Each row is a point on a tangle of strands that fork and nearly touch. The rows are in no order.
(in the rows, 128 means zero)
Two points are linked if the straight distance between their rows is under 152. Some points are linked to none.
nuv: 105, 155, 77, 136, 187, 112, 137, 141, 94, 118, 191, 115, 122, 127, 97, 145, 102, 126, 136, 124, 89, 127, 129, 135, 146, 162, 110, 180, 110, 107, 133, 150, 128, 148, 162, 119, 165, 139, 147, 81, 149
pebi: 136, 52, 135, 108, 85, 140, 128, 130, 126, 131, 104, 137, 110, 155, 142, 107, 129, 171, 92, 113, 165, 110, 96, 141, 117, 126, 154, 97, 162, 129, 105, 199, 148, 118, 133, 94, 135, 158, 147, 144, 127
Tedun: 151, 131, 167, 122, 119, 93, 168, 128, 117, 153, 52, 176, 132, 166, 128, 86, 124, 118, 90, 116, 148, 87, 100, 110, 114, 113, 129, 103, 88, 120, 109, 102, 135, 135, 120, 154, 108, 103, 79, 104, 57
gakob: 137, 114, 169, 108, 157, 143, 109, 72, 198, 134, 118, 117, 158, 116, 125, 125, 102, 155, 166, 183, 145, 136, 129, 117, 180, 145, 104, 134, 166, 98, 122, 75, 127, 119, 129, 132, 109, 118, 110, 118, 99
tib: 138, 122, 116, 131, 172, 118, 147, 126, 109, 134, 148, 126, 165, 137, 122, 125, 84, 84, 111, 110, 117, 122, 94, 104, 74, 142, 119, 106, 139, 174, 170, 109, 118, 103, 115, 122, 156, 138, 138, 94, 121
rel: 157, 160, 105, 125, 159, 109, 84, 128, 177, 151, 191, 117, 151, 76, 140, 143, 79, 95, 148, 126, 131, 171, 136, 143, 96, 181, 140, 119, 163, 151, 187, 180, 110, 128, 122, 109, 142, 128, 144, 126, 160
Mamid: 106, 161, 98, 79, 64, 149, 157, 138, 108, 120, 135, 134, 53, 94, 136, 156, 181, 172, 144, 130, 130, 138, 122, 127, 137, 133, 114, 167, 117, 84, 99, 171, 189, 122, 130, 139, 84, 145, 199, 127, 169
Depet: 90, 133, 86, 113, 109, 158, 133, 122, 113, 136, 156, 132, 109, 109, 132, 159, 172, 131, 141, 120, 116, 180, 138, 153, 93, 165, 115, 156, 177, 164, 119, 185, 140, 119, 105, 148, 122, 176, 205, 127, 179
tise: 182, 95, 174, 121, 158, 113, 109, 128, 176, 142, 87, 146, 192, 155, 101, 122, 110, 153, 129, 121, 158, 120, 91, 115, 133, 137, 145, 70, 134, 150, 140, 49, 110, 144, 165, 82, 138, 99, 86, 166, 122
kuput: 98, 152, 93, 145, 142, 115, 110, 120, 163, 107, 185, 126, 126, 122, 115, 148, 97, 87, 168, 143, 111, 179, 115, 123, 158, 178, 117, 184, 186, 139, 115, 148, 118, 146, 123, 149, 117, 131, 122, 104, 139
pinan: 131, 142, 134, 141, 135, 118, 154, 136, 82, 127, 141, 136, 162, 120, 108, 95, 113, 62, 98, 86, 124, 109, 107, 81, 90, 116, 73, 99, 113, 154, 171, 68, 142, 90, 119, 129, 135, 114, 108, 76, 141
Pim: 92, 103, 86, 68, 111, 152, 120, 87, 173, 117, 82, 123, 118, 108, 143, 118, 119, 211, 185, 181, 156, 67, 160, 177, 194, 98, 145, 146, 167, 109, 92, 144, 133, 172, 109, 140, 92, 133, 135, 152, 143
radu: 110, 146, 117, 156, 167, 114, 136, 163, 65, 129, 175, 163, 155, 117, 91, 115, 112, 74, 87, 105, 72, 123, 138, 109, 137, 133, 103, 128, 94, 193, 143, 52, 151, 166, 167, 137, 117, 108, 91, 113, 191
tugog: 111, 148, 107, 149, 113, 137, 135, 109, 31, 132, 208, 138, 135, 100, 114, 149, 139, 119, 120, 129, 72, 128, 167, 118, 116, 130, 125, 166, 93, 178, 132, 129, 131, 149, 157, 142, 97, 135, 162, 128, 183
Mag: 150, 144, 134, 97, 178, 124, 88, 133, 159, 124, 133, 128, 124, 119, 137, 145, 133, 133, 134, 117, 103, 138, 178, 133, 143, 134, 170, 128, 131, 183, 161, 81, 98, 158, 171, 158, 125, 112, 118, 166, 123
bom: 176, 157, 155, 91, 163, 114, 125, 112, 153, 123, 100, 151, 102, 108, 143, 147, 90, 116, 105, 113, 97, 101, 157, 86, 135, 141, 110, 121, 128, 138, 156, 78, 151, 158, 142, 166, 116, 106, 153, 111, 91
sepo: 147, 128, 109, 154, 172, 113, 120, 180, 95, 111, 103, 158, 167, 181, 98, 127, 149, 143, 127, 118, 119, 109, 115, 129, 142, 110, 181, 81, 98, 179, 103, 99, 103, 156, 191, 120, 135, 112, 101, 151, 148
Sogu: 104, 133, 118, 112, 134, 155, 136, 131, 83, 138, 160, 76, 108, 94, 133, 153, 137, 124, 107, 97, 126, 129, 147, 152, 66, 132, 108, 144, 111, 103, 173, 151, 138, 75, 100, 95, 153, 149, 178, 120, 170
gaso: 146, 154, 94, 132, 176, 117, 79, 165, 154, 148, 184, 103, 118, 89, 111, 123, 119, 85, 118, 92, 140, 150, 133, 129, 76, 167, 121, 106, 127, 124, 180, 176, 115, 115, 131, 88, 195, 122, 127, 118, 175
duka: 165, 158, 159, 116, 129, 106, 152, 120, 130, 149, 75, 165, 136, 142, 151, 117, 150, 142, 113, 148, 104, 105, 186, 128, 124, 95, 174, 118, 86, 165, 118, 104, 97, 166, 113, 198, 94, 108, 76, 149, 63
nokig: 135, 123, 104, 102, 127, 120, 143, 100, 173, 83, 110, 132, 109, 146, 149, 125, 112, 146, 169, 140, 141, 127, 112, 106, 138, 137, 119, 152, 182, 112, 110, 144, 114, 125, 115, 167, 106, 129, 130, 97, 92
lomal: 164, 170, 130, 144, 89, 104, 140, 133, 94, 88, 137, 98, 116, 132, 157, 112, 118, 131, 124, 99, 132, 116, 163, 94, 121, 107, 110, 121, 69, 88, 181, 143, 143, 102, 128, 116, 105, 134, 122, 106, 102
gupab: 167, 163, 136, 126, 122, 113, 88, 119, 199, 134, 175, 121, 127, 59, 138, 141, 82, 99, 122, 109, 127, 154, 108, 93, 134, 187, 108, 105, 175, 134, 179, 155, 141, 137, 136, 97, 153, 130, 154, 135, 143
nisa: 147, 82, 144, 137, 178, 132, 106, 139, 174, 143, 105, 161, 170, 176, 115, 152, 62, 103, 141, 124, 157, 172, 63, 137, 119, 160, 133, 96, 176, 160, 114, 138, 94, 161, 138, 85, 184, 129, 116, 159, 115
Poko: 78, 121, 134, 153, 157, 158, 106, 127, 138, 133, 162, 61, 147, 115, 142, 143, 95, 94, 137, 132, 168, 151, 117, 151, 122, 137, 138, 109, 157, 112, 165, 163, 108, 85, 107, 67, 181, 154, 150, 144, 138
faf: 112, 112, 170, 173, 70, 137, 139, 121, 115, 118, 123, 75, 97, 137, 141, 111, 161, 115, 109, 105, 142, 133, 120, 115, 112, 108, 91, 163, 95, 69, 118, 103, 131, 76, 83, 111, 139, 128, 85, 130, 106
dut: 110, 103, 67, 93, 157, 112, 101, 150, 196, 132, 162, 140, 107, 99, 119, 115, 111, 152, 139, 173, 136, 132, 93, 141, 163, 178, 124, 134, 195, 110, 83, 193, 162, 151, 131, 139, 131, 143, 144, 102, 160
nakof: 158, 123, 164, 92, 139, 118, 104, 106, 179, 142, 83, 159, 94, 133, 96, 127, 95, 108, 114, 95, 154, 125, 78, 93, 140, 163, 103, 117, 154, 139, 110, 96, 121, 168, 163, 98, 178, 104, 118, 140, 100
Vabu: 80, 115, 157, 143, 106, 140, 121, 111, 148, 127, 161, 74, 134, 93, 136, 113, 128, 112, 126, 128, 174, 112, 101, 127, 143, 112, 113, 99, 147, 86, 138, 139, 130, 73, 109, 84, 162, 128, 132, 141, 150
vena: 143, 170, 134, 125, 51, 111, 151, 121, 128, 94, 118, 105, 84, 116, 174, 113, 128, 139, 139, 140, 147, 112, 164, 106, 138, 98, 111, 136, 80, 49, 154, 155, 155, 110, 93, 144, 77, 121, 125, 116, 91
digul: 173, 110, 151, 98, 129, 105, 146, 119, 149, 134, 64, 183, 107, 162, 112, 103, 101, 142, 112, 88, 151, 95, 69, 90, 136, 130, 111, 94, 126, 139, 103, 100, 136, 157, 169, 124, 146, 95, 106, 124, 86
lurol: 129, 151, 96, 89, 96, 127, 140, 140, 121, 121, 138, 135, 79, 100, 124, 146, 179, 157, 127, 106, 119, 147, 127, 126, 124, 157, 126, 152, 141, 139, 94, 193, 171, 150, 148, 153, 116, 152, 198, 155, 186
zok: 128, 126, 158, 185, 86, 138, 170, 148, 63, 167, 54, 169, 169, 186, 110, 108, 178, 124, 105, 140, 139, 144, 104, 139, 92, 90, 143, 122, 75, 119, 96, 118, 121, 92, 85, 117, 85, 131, 78, 117, 70
fusul: 148, 135, 147, 124, 154, 128, 105, 150, 120, 142, 123, 125, 122, 127, 117, 162, 158, 108, 95, 86, 99, 118, 164, 126, 123, 113, 184, 103, 108, 185, 174, 53, 103, 160, 176, 128, 143, 124, 119, 162, 125
setis: 148, 97, 170, 138, 165, 115, 131, 114, 154, 143, 92, 96, 200, 165, 135, 115, 129, 157, 133, 152, 167, 98, 125, 126, 142, 92, 151, 94, 84, 112, 129, 108, 103, 104, 131, 111, 148, 124, 96, 128, 89
fef: 154, 138, 108, 138, 108, 130, 141, 134, 95, 93, 155, 85, 151, 144, 161, 113, 134, 137, 124, 120, 115, 121, 171, 119, 110, 118, 143, 110, 117, 157, 194, 142, 119, 88, 130, 115, 91, 148, 114, 109, 121
kuv: 129, 155, 116, 144, 118, 126, 123, 138, 104, 139, 157, 129, 124, 100, 105, 161, 142, 113, 113, 78, 101, 150, 118, 118, 123, 166, 126, 121, 132, 158, 161, 150, 133, 154, 175, 104, 152, 156, 167, 132, 158
Fimo: 94, 147, 118, 116, 107, 153, 161, 102, 101, 126, 94, 83, 90, 106, 147, 153, 140, 127, 129, 136, 127, 100, 181, 156, 93, 113, 124, 182, 117, 81, 165, 124, 141, 90, 59, 141, 97, 155, 144, 88, 99
gepi: 123, 141, 153, 96, 122, 141, 143, 93, 148, 127, 83, 95, 99, 94, 158, 136, 129, 104, 115, 133, 128, 84, 179, 122, 108, 116, 130, 153, 135, 100, 156, 99, 143, 110, 73, 173, 117, 141, 132, 103, 75
refe: 137, 100, 145, 143, 113, 114, 93, 168, 145, 122, 128, 117, 133, 123, 115, 109, 138, 59, 72, 72, 149, 128, 97, 114, 80, 143, 140, 86, 149, 164, 149, 99, 128, 128, 117, 96, 180, 113, 94, 177, 170
vutud: 87, 137, 88, 117, 159, 148, 126, 118, 134, 132, 163, 70, 130, 105, 145, 146, 105, 109, 147, 132, 139, 136, 138, 161, 96, 144, 125, 133, 159, 112, 178, 179, 111, 109, 87, 102, 171, 165, 182, 115, 155
nabid: 125, 109, 148, 121, 108, 134, 145, 112, 112, 143, 118, 163, 130, 115, 130, 158, 140, 114, 111, 103, 120, 137, 101, 135, 116, 149, 142, 103, 171, 168, 119, 155, 131, 138, 147, 136, 148, 136, 189, 146, 127
dis: 125, 156, 137, 129, 146, 142, 93, 139, 97, 149, 165, 108, 113, 94, 108, 156, 159, 94, 118, 72, 117, 150, 176, 124, 110, 138, 134, 112, 120, 148, 186, 97, 124, 143, 163, 109, 160, 139, 146, 133, 162
leseg: 91, 59, 125, 110, 114, 170, 105, 101, 128, 135, 88, 167, 98, 154, 118, 105, 128, 186, 136, 153, 154, 91, 144, 159, 161, 97, 161, 144, 142, 137, 42, 161, 121, 159, 144, 131, 120, 173, 135, 170, 108
Pilog: 140, 97, 125, 119, 200, 141, 89, 120, 181, 117, 129, 170, 169, 154, 130, 158, 64, 143, 169, 173, 117, 175, 120, 182, 162, 177, 161, 165, 178, 174, 103, 145, 103, 178, 119, 125, 123, 117, 127, 188, 125
dopi: 122, 102, 98, 96, 172, 124, 89, 128, 187, 125, 151, 114, 149, 117, 133, 122, 89, 139, 154, 168, 164, 140, 115, 166, 150, 153, 134, 108, 185, 104, 123, 179, 128, 122, 126, 126, 140, 121, 142, 129, 167
tapit: 127, 138, 145, 189, 117, 131, 148, 140, 78, 140, 97, 108, 163, 164, 119, 167, 157, 111, 127, 101, 121, 125, 150, 132, 72, 84, 173, 106, 76, 143, 150, 84, 76, 129, 132, 111, 153, 124, 131, 148, 107
tud: 114, 151, 112, 125, 137, 132, 163, 122, 73, 115, 146, 99, 82, 125, 127, 142, 152, 121, 136, 106, 105, 124, 181, 123, 80, 117, 91, 196, 85, 75, 142, 112, 136, 98, 96, 146, 114, 141, 137, 67, 110
zel: 96, 111, 162, 159, 103, 144, 127, 136, 108, 127, 144, 66, 114, 121, 130, 101, 156, 125, 113, 109, 164, 127, 99, 125, 109, 91, 97, 120, 104, 62, 125, 126, 141, 49, 98, 74, 161, 123, 114, 144, 146
Bireg: 136, 112, 143, 150, 103, 141, 128, 144, 109, 123, 78, 79, 122, 179, 156, 103, 159, 168, 123, 129, 178, 110, 145, 159, 109, 92, 156, 109, 80, 89, 129, 164, 106, 85, 119, 80, 134, 156, 103, 142, 95
dopu: 102, 171, 103, 124, 132, 117, 104, 128, 178, 119, 202, 105, 91, 80, 127, 139, 110, 70, 165, 124, 132, 166, 141, 87, 122, 163, 81, 150, 179, 98, 148, 133, 140, 125, 112, 147, 126, 133, 127, 80, 158
Debu: 113, 108, 155, 109, 125, 153, 128, 98, 153, 122, 96, 79, 108, 99, 158, 116, 143, 110, 124, 125, 164, 98, 156, 136, 90, 116, 142, 125, 155, 129, 145, 126, 116, 93, 66, 157, 147, 133, 136, 157, 111
Mame: 98, 134, 134, 154, 66, 166, 158, 121, 80, 153, 84, 162, 114, 142, 135, 118, 188, 169, 131, 181, 107, 146, 136, 174, 147, 86, 148, 185, 94, 103, 54, 158, 121, 124, 84, 147, 72, 134, 110, 140, 93
Zez: 132, 150, 143, 142, 137, 115, 131, 119, 110, 119, 163, 144, 164, 103, 116, 111, 102, 116, 121, 138, 102, 116, 112, 90, 200, 112, 79, 99, 116, 119, 136, 91, 163, 123, 167, 137, 108, 105, 132, 87, 143
povo: 159, 136, 147, 114, 190, 93, 130, 104, 149, 133, 119, 108, 179, 131, 133, 124, 116, 150, 138, 168, 127, 103, 169, 146, 158, 105, 140, 132, 77, 100, 127, 87, 116, 125, 141, 165, 134, 88, 103, 118, 109
lege: 128, 132, 131, 121, 111, 127, 118, 146, 122, 112, 122, 71, 126, 153, 174, 100, 170, 169, 131, 131, 154, 118, 198, 166, 115, 87, 158, 111, 97, 119, 160, 151, 117, 92, 119, 123, 107, 138, 105, 145, 129
pufin: 141, 111, 173, 138, 89, 125, 126, 127, 128, 132, 111, 116, 110, 112, 142, 119, 152, 92, 87, 89, 143, 108, 136, 110, 78, 110, 143, 102, 125, 141, 150, 99, 132, 103, 104, 134, 148, 112, 120, 166, 127
kez: 138, 182, 145, 175, 100, 120, 146, 142, 83, 106, 114, 169, 130, 130, 133, 112, 145, 134, 120, 126, 83, 108, 141, 85, 183, 107, 114, 135, 60, 151, 108, 100, 142, 165, 162, 141, 89, 114, 95, 131, 106
Nofu: 104, 145, 116, 127, 40, 146, 194, 93, 92, 112, 141, 131, 148, 124, 152, 140, 147, 141, 134, 166, 116, 120, 134, 145, 160, 93, 124, 154, 131, 106, 125, 171, 132, 98, 95, 142, 71, 134, 167, 98, 96
Zafo: 114, 127, 151, 168, 87, 158, 150, 139, 67, 160, 64, 180, 133, 154, 117, 97, 193, 157, 111, 160, 119, 137, 129, 146, 149, 97, 148, 127, 87, 129, 78, 137, 127, 111, 122, 135, 73, 141, 83, 122, 72
veke: 133, 150, 164, 178, 85, 148, 153, 121, 64, 161, 93, 107, 133, 128, 121, 160, 186, 129, 135, 100, 129, 144, 133, 140, 78, 82, 146, 130, 59, 87, 127, 114, 90, 96, 107, 99, 152, 121, 142, 144, 116
fasob: 176, 142, 150, 98, 128, 109, 124, 119, 152, 114, 94, 157, 114, 129, 159, 124, 126, 141, 119, 125, 104, 108, 179, 111, 137, 115, 146, 114, 121, 169, 141, 91, 129, 154, 138, 187, 94, 103, 105, 146, 89
loto: 166, 186, 148, 151, 98, 108, 162, 122, 97, 156, 89, 141, 151, 125, 143, 102, 160, 152, 138, 154, 101, 119, 194, 147, 121, 86, 173, 109, 51, 104, 120, 142, 93, 148, 109, 171, 94, 123, 82, 137, 77
nit: 127, 147, 143, 125, 177, 124, 113, 122, 131, 137, 131, 163, 142, 99, 97, 100, 127, 132, 125, 133, 121, 109, 94, 105, 187, 118, 98, 97, 110, 114, 89, 81, 151, 136, 188, 138, 138, 93, 125, 113, 143
koted: 186, 88, 157, 109, 191, 119, 96, 153, 183, 142, 135, 139, 206, 157, 119, 132, 95, 139, 127, 132, 147, 146, 107, 137, 105, 148, 162, 70, 145, 174, 171, 75, 111, 122, 141, 92, 135, 104, 97, 174, 133
kurun: 147, 143, 119, 140, 138, 100, 153, 164, 80, 126, 130, 163, 176, 140, 110, 100, 125, 82, 88, 93, 105, 106, 132, 101, 109, 101, 115, 77, 92, 188, 161, 48, 139, 130, 155, 144, 98, 107, 93, 94, 164
vezi: 132, 86, 164, 147, 73, 167, 116, 137, 111, 133, 93, 126, 110, 140, 155, 141, 186, 126, 99, 92, 140, 156, 141, 135, 56, 108, 155, 119, 143, 163, 124, 121, 108, 81, 80, 132, 119, 140, 127, 177, 131
tebak: 78, 98, 52, 70, 97, 150, 158, 122, 160, 92, 109, 141, 65, 144, 125, 120, 144, 173, 194, 160, 154, 103, 94, 135, 149, 112, 141, 175, 167, 82, 64, 179, 140, 150, 104, 151, 108, 156, 153, 107, 136
vati: 119, 134, 83, 126, 143, 102, 149, 109, 145, 69, 137, 120, 131, 168, 137, 137, 98, 115, 159, 141, 108, 149, 121, 122, 137, 154, 115, 185, 169, 152, 115, 140, 103, 141, 111, 179, 123, 131, 127, 94, 105
Rital: 131, 130, 114, 103, 181, 100, 100, 139, 142, 112, 177, 66, 131, 119, 133, 133, 113, 110, 122, 127, 137, 112, 192, 157, 116, 128, 144, 137, 111, 106, 184, 123, 113, 119, 128, 142, 166, 115, 121, 131, 151
Malu: 129, 87, 154, 144, 109, 132, 132, 101, 138, 134, 84, 109, 151, 175, 150, 99, 144, 171, 149, 152, 171, 113, 129, 132, 136, 85, 146, 95, 113, 116, 97, 144, 95, 112, 123, 123, 133, 146, 92, 133, 79
sofe: 50, 149, 51, 108, 126, 151, 126, 136, 147, 126, 168, 116, 84, 104, 115, 158, 150, 109, 181, 152, 119, 174, 133, 152, 130, 160, 112, 193, 183, 119, 115, 173, 145, 136, 93, 143, 124, 177, 181, 99, 188
Sutap: 132, 130, 79, 157, 152, 138, 95, 181, 145, 165, 171, 112, 120, 80, 118, 131, 134, 100, 105, 99, 135, 164, 92, 134, 62, 169, 111, 89, 129, 145, 163, 210, 124, 109, 102, 75, 201, 163, 154, 131, 173
nulak: 127, 63, 124, 113, 111, 147, 137, 129, 152, 122, 115, 140, 136, 123, 155, 148, 104, 141, 101, 125, 146, 124, 78, 142, 110, 146, 142, 94, 192, 148, 129, 207, 133, 126, 111, 112, 161, 166, 172, 147, 121
Gugup: 131, 83, 144, 133, 186, 137, 109, 111, 165, 134, 97, 172, 176, 181, 133, 162, 71, 128, 167, 158, 146, 180, 109, 152, 132, 151, 146, 117, 188, 178, 103, 124, 94, 166, 123, 127, 146, 127, 124, 170, 103
zonef: 121, 154, 166, 155, 97, 126, 127, 112, 138, 123, 146, 106, 130, 103, 147, 110, 134, 143, 139, 158, 117, 115, 156, 91, 210, 76, 78, 105, 100, 72, 127, 105, 157, 121, 140, 144, 102, 120, 110, 98, 120
lagup: 118, 156, 137, 122, 138, 111, 86, 126, 157, 116, 166, 105, 72, 89, 127, 135, 128, 77, 139, 112, 134, 128, 178, 83, 143, 122, 72, 128, 131, 73, 137, 118, 158, 140, 126, 157, 148, 105, 135, 121, 162
sil: 128, 117, 129, 129, 174, 126, 109, 157, 108, 132, 110, 135, 141, 153, 108, 102, 153, 145, 123, 119, 138, 122, 119, 125, 153, 124, 144, 92, 114, 141, 104, 109, 121, 122, 183, 127, 140, 126, 113, 116, 139
Sado: 98, 146, 141, 169, 122, 121, 166, 128, 74, 137, 122, 140, 136, 144, 89, 131, 143, 79, 107, 82, 106, 136, 94, 114, 118, 117, 87, 138, 101, 132, 124, 69, 123, 126, 148, 116, 152, 119, 123, 98, 129
rorob: 117, 79, 128, 100, 136, 143, 99, 92, 163, 120, 108, 147, 120, 131, 126, 96, 118, 194, 147, 173, 138, 89, 140, 138, 183, 123, 154, 152, 160, 145, 65, 136, 130, 161, 148, 150, 100, 134, 109, 153, 121
rif: 131, 116, 128, 138, 99, 100, 110, 159, 125, 99, 158, 137, 83, 123, 117, 115, 122, 104, 79, 105, 106, 116, 91, 85, 187, 143, 79, 145, 109, 84, 113, 139, 193, 151, 157, 123, 134, 123, 126, 115, 163
lur: 97, 140, 64, 94, 147, 156, 122, 135, 190, 120, 138, 88, 116, 107, 155, 147, 88, 132, 183, 137, 171, 145, 84, 150, 108, 150, 121, 121, 174, 81, 154, 220, 107, 125, 74, 93, 187, 160, 195, 128, 141
Muta: 138, 117, 122, 134, 157, 103, 161, 131, 96, 123, 111, 135, 168, 188, 132, 148, 102, 99, 107, 121, 111, 123, 122, 127, 93, 132, 143, 123, 131, 189, 141, 107, 107, 125, 129, 149, 135, 126, 129, 118, 100
Mez: 125, 91, 117, 130, 136, 96, 156, 145, 129, 118, 127, 162, 130, 155, 109, 119, 92, 120, 80, 129, 104, 102, 44, 121, 166, 162, 120, 134, 153, 148, 94, 135, 150, 151, 153, 133, 142, 117, 132, 105, 119
Vaza: 123, 145, 155, 161, 93, 136, 130, 127, 113, 112, 120, 162, 107, 113, 138, 83, 153, 155, 127, 155, 108, 103, 134, 95, 211, 89, 110, 129, 88, 117, 62, 113, 150, 152, 161, 152, 89, 109, 103, 138, 121
Duben: 108, 162, 126, 164, 109, 139, 158, 131, 72, 110, 126, 137, 101, 153, 118, 129, 167, 135, 134, 105, 83, 144, 121, 108, 151, 132, 108, 171, 95, 140, 106, 112, 128, 131, 158, 135, 113, 128, 122, 108, 110
malav: 141, 142, 136, 167, 111, 144, 162, 110, 51, 147, 133, 112, 186, 130, 108, 166, 122, 97, 125, 105, 113, 109, 124, 112, 90, 109, 151, 95, 102, 169, 191, 84, 96, 126, 159, 82, 131, 144, 144, 115, 130
degu: 123, 109, 101, 116, 117, 97, 117, 147, 166, 117, 171, 151, 97, 109, 121, 112, 107, 124, 94, 140, 109, 119, 68, 105, 180, 165, 102, 134, 161, 109, 100, 161, 174, 147, 154, 140, 136, 118, 141, 106, 150
roz: 115, 147, 144, 142, 65, 138, 141, 140, 55, 158, 109, 150, 100, 104, 130, 140, 173, 169, 96, 163, 104, 147, 167, 180, 130, 96, 131, 200, 64, 73, 84, 141, 165, 102, 81, 149, 52, 107, 128, 135, 129
Feno: 142, 95, 117, 153, 149, 123, 149, 175, 114, 123, 76, 172, 194, 210, 109, 148, 131, 129, 132, 108, 142, 116, 96, 118, 103, 98, 168, 47, 143, 201, 118, 91, 101, 156, 161, 119, 126, 116, 88, 156, 130
gat: 163, 96, 112, 107, 210, 115, 61, 185, 193, 158, 161, 133, 172, 134, 128, 121, 104, 119, 127, 132, 133, 166, 131, 160, 113, 158, 171, 77, 166, 168, 168, 130, 100, 126, 145, 110, 144, 123, 99, 148, 158
Didu: 110, 156, 110, 141, 168, 126, 131, 131, 61, 124, 188, 167, 158, 98, 121, 141, 111, 114, 107, 145, 61, 103, 127, 112, 151, 141, 130, 149, 118, 204, 120, 106, 138, 161, 177, 142, 118, 115, 149, 131, 159
kuz: 145, 149, 129, 152, 73, 128, 163, 98, 14, 134, 179, 130, 135, 107, 129, 148, 137, 119, 127, 132, 89, 123, 193, 116, 95, 95, 114, 161, 52, 133, 156, 120, 122, 127, 122, 144, 71, 125, 145, 107, 134
ser: 122, 137, 109, 153, 183, 101, 122, 153, 80, 136, 191, 121, 158, 134, 83, 139, 99, 77, 115, 90, 90, 121, 165, 117, 112, 142, 123, 139, 92, 177, 180, 57, 113, 165, 170, 112, 147, 127, 78, 111, 171
bure: 128, 156, 147, 123, 130, 131, 110, 91, 178, 116, 135, 101, 115, 104, 132, 122, 118, 156, 168, 162, 136, 120, 142, 102, 207, 127, 102, 138, 136, 73, 126, 98, 135, 139, 155, 124, 126, 120, 117, 116, 109
Tegik: 114, 63, 133, 112, 79, 152, 107, 114, 121, 141, 104, 146, 70, 150, 103, 105, 138, 171, 105, 129, 154, 104, 109, 137, 143, 125, 147, 148, 142, 112, 55, 169, 152, 136, 157, 95, 131, 158, 145, 156, 122
Befi: 164, 100, 127, 120, 152, 114, 86, 135, 204, 153, 121, 156, 128, 148, 94, 127, 71, 123, 124, 116, 142, 153, 55, 129, 138, 194, 119, 122, 182, 142, 115, 146, 111, 170, 157, 71, 176, 124, 110, 141, 115
pokeb: 157, 174, 167, 161, 62, 124, 152, 130, 83, 164, 87, 134, 124, 113, 130, 120, 179, 146, 125, 118, 127, 126, 148, 132, 116, 89, 146, 99, 44, 65, 118, 140, 109, 123, 123, 111, 126, 113, 112, 140, 92
kega: 109, 90, 156, 146, 79, 174, 138, 133, 81, 147, 87, 144, 104, 155, 143, 140, 188, 133, 92, 115, 114, 157, 139, 152, 100, 116, 135, 154, 144, 162, 101, 122, 142, 88, 96, 138, 87, 143, 136, 137, 119
tega: 124, 138, 126, 123, 51, 105, 148, 116, 154, 97, 115, 108, 60, 131, 149, 101, 135, 133, 147, 155, 145, 101, 143, 103, 140, 90, 104, 164, 96, 21, 93, 146, 151, 132, 89, 159, 108, 120, 111, 111, 104
Gizom: 126, 94, 125, 135, 138, 105, 165, 138, 112, 111, 95, 160, 153, 197, 130, 128, 102, 131, 94, 140, 112, 119, 81, 129, 144, 144, 138, 137, 152, 193, 107, 126, 132, 143, 139, 140, 118, 120, 105, 120, 92
dem: 105, 120, 102, 163, 150, 119, 157, 168, 103, 155, 113, 174, 185, 160, 83, 148, 92, 74, 102, 114, 105, 137, 70, 137, 102, 146, 140, 79, 160, 218, 145, 83, 123, 178, 155, 90, 156, 134, 118, 118, 159
Kurim: 130, 133, 143, 117, 63, 136, 124, 136, 87, 141, 101, 143, 55, 105, 132, 136, 187, 157, 89, 119, 130, 135, 142, 141, 126, 116, 121, 177, 86, 94, 82, 146, 183, 114, 116, 142, 78, 116, 153, 143, 145
Kef: 148, 84, 160, 89, 132, 139, 130, 77, 204, 117, 105, 104, 167, 119, 165, 95, 103, 177, 152, 181, 181, 99, 129, 125, 141, 115, 121, 106, 167, 112, 130, 118, 133, 90, 82, 138, 108, 129, 112, 133, 90
zofav: 161, 127, 115, 118, 204, 127, 70, 138, 200, 149, 170, 118, 191, 120, 129, 124, 69, 122, 166, 164, 146, 173, 119, 174, 124, 167, 140, 103, 172, 130, 169, 157, 111, 105, 112, 105, 132, 116, 122, 133, 152
rese: 157, 142, 143, 109, 205, 122, 105, 105, 151, 115, 135, 140, 160, 123, 123, 144, 110, 161, 165, 160, 109, 132, 153, 152, 158, 140, 155, 141, 118, 153, 126, 82, 102, 146, 159, 150, 134, 97, 136, 161, 126
Soga: 113, 129, 146, 160, 60, 132, 159, 121, 134, 131, 105, 88, 95, 153, 143, 92, 167, 142, 138, 143, 144, 136, 115, 127, 122, 91, 105, 173, 83, 39, 92, 140, 110, 88, 62, 146, 111, 138, 78, 105, 76
Kela: 53, 113, 55, 92, 88, 157, 147, 139, 168, 94, 132, 96, 54, 144, 132, 139, 162, 137, 198, 149, 157, 157, 108, 144, 112, 126, 111, 185, 180, 75, 103, 158, 135, 117, 68, 127, 122, 167, 157, 105, 170
Saz: 146, 134, 154, 106, 100, 115, 100, 99, 172, 120, 152, 139, 119, 82, 132, 139, 112, 100, 128, 101, 151, 139, 111, 101, 120, 153, 123, 100, 175, 134, 132, 158, 133, 136, 134, 135, 160, 104, 165, 165, 151
zoman: 87, 154, 101, 116, 136, 129, 141, 134, 92, 120, 185, 88, 85, 98, 118, 139, 155, 124, 150, 111, 124, 140, 175, 141, 88, 120, 78, 166, 119, 72, 139, 131, 150, 97, 102, 143, 135, 120, 159, 94, 180
zuso: 151, 140, 87, 114, 196, 114, 123, 130, 155, 150, 161, 168, 157, 112, 110, 131, 79, 129, 128, 146, 87, 154, 83, 131, 129, 185, 107, 118, 169, 160, 140, 147, 133, 143, 145, 141, 137, 127, 163, 93, 135
tuso: 172, 145, 148, 106, 208, 140, 92, 129, 170, 122, 140, 170, 156, 129, 112, 150, 84, 168, 169, 158, 91, 166, 120, 157, 156, 194, 154, 158, 148, 184, 128, 101, 117, 177, 171, 102, 111, 90, 124, 201, 128
fesar: 111, 123, 91, 75, 94, 119, 141, 105, 161, 94, 115, 109, 77, 127, 140, 110, 133, 157, 165, 147, 167, 93, 124, 131, 134, 108, 125, 143, 144, 59, 92, 156, 132, 129, 106, 156, 125, 119, 141, 118, 129

A fork is a point with three links. Follow the links from the first point to the second and name the forks in between, in order.
povo / vutud => tega
Mez / povo => degu, zofav, rel, nabid, Mag, rese
Sogu / Mame => vutud, tega, fesar
lege / degu => rese, Mag, nabid, rel, zofav

Follow the links from the first point to the second, and from the first to the third. Name the last point that the two ways share.
pokeb / tega / gaso => Mag
Pim / Malu / zofav => nabid
vutud / tapit / rel => Mag
Feno / tugog / dopi => pinan
Kef / gaso / ser => pinan
nabid / dopu / lur => tega
Mame / vutud / tuso => tega

A fork is a point with three links, a tip a point with one. Leave the first point through the second and follow the links. Name the first fork or tip that comes.
Depet / lurol => zok
tuso / Pilog => Tedun
digul / nakof => rese
setis / Malu => tega
Mame / roz => fesar

Name the points in between on the shortest way along the links from the first point to the second, in order.
zoman / Mag => Sogu, vutud, Poko, Vabu, zel, faf, Soga, tega, vena, lomal, fef, lege, Bireg, Malu, setis, povo, rese
roz / lur => Kurim, Mamid, lurol, Depet, sofe, Kela, tebak, fesar, tega, Soga, faf, zel, Vabu, Poko, vutud
sil / rif => nit, Zez, zonef, Vaza, kez, Duben, Sado, pinan, tib, Muta, Gizom, Mez, degu
Gizom / rorob => Mez, degu, dut, dopi, zofav, rel, gupab, Saz, nabid, nulak, pebi, Tegik, leseg
tapit / kuv => veke, pokeb, loto, duka, fasob, Mag, fusul, dis
Vabu / vezi => Poko, vutud, Sogu, zoman, tud, Fimo, gepi, Debu, pufin
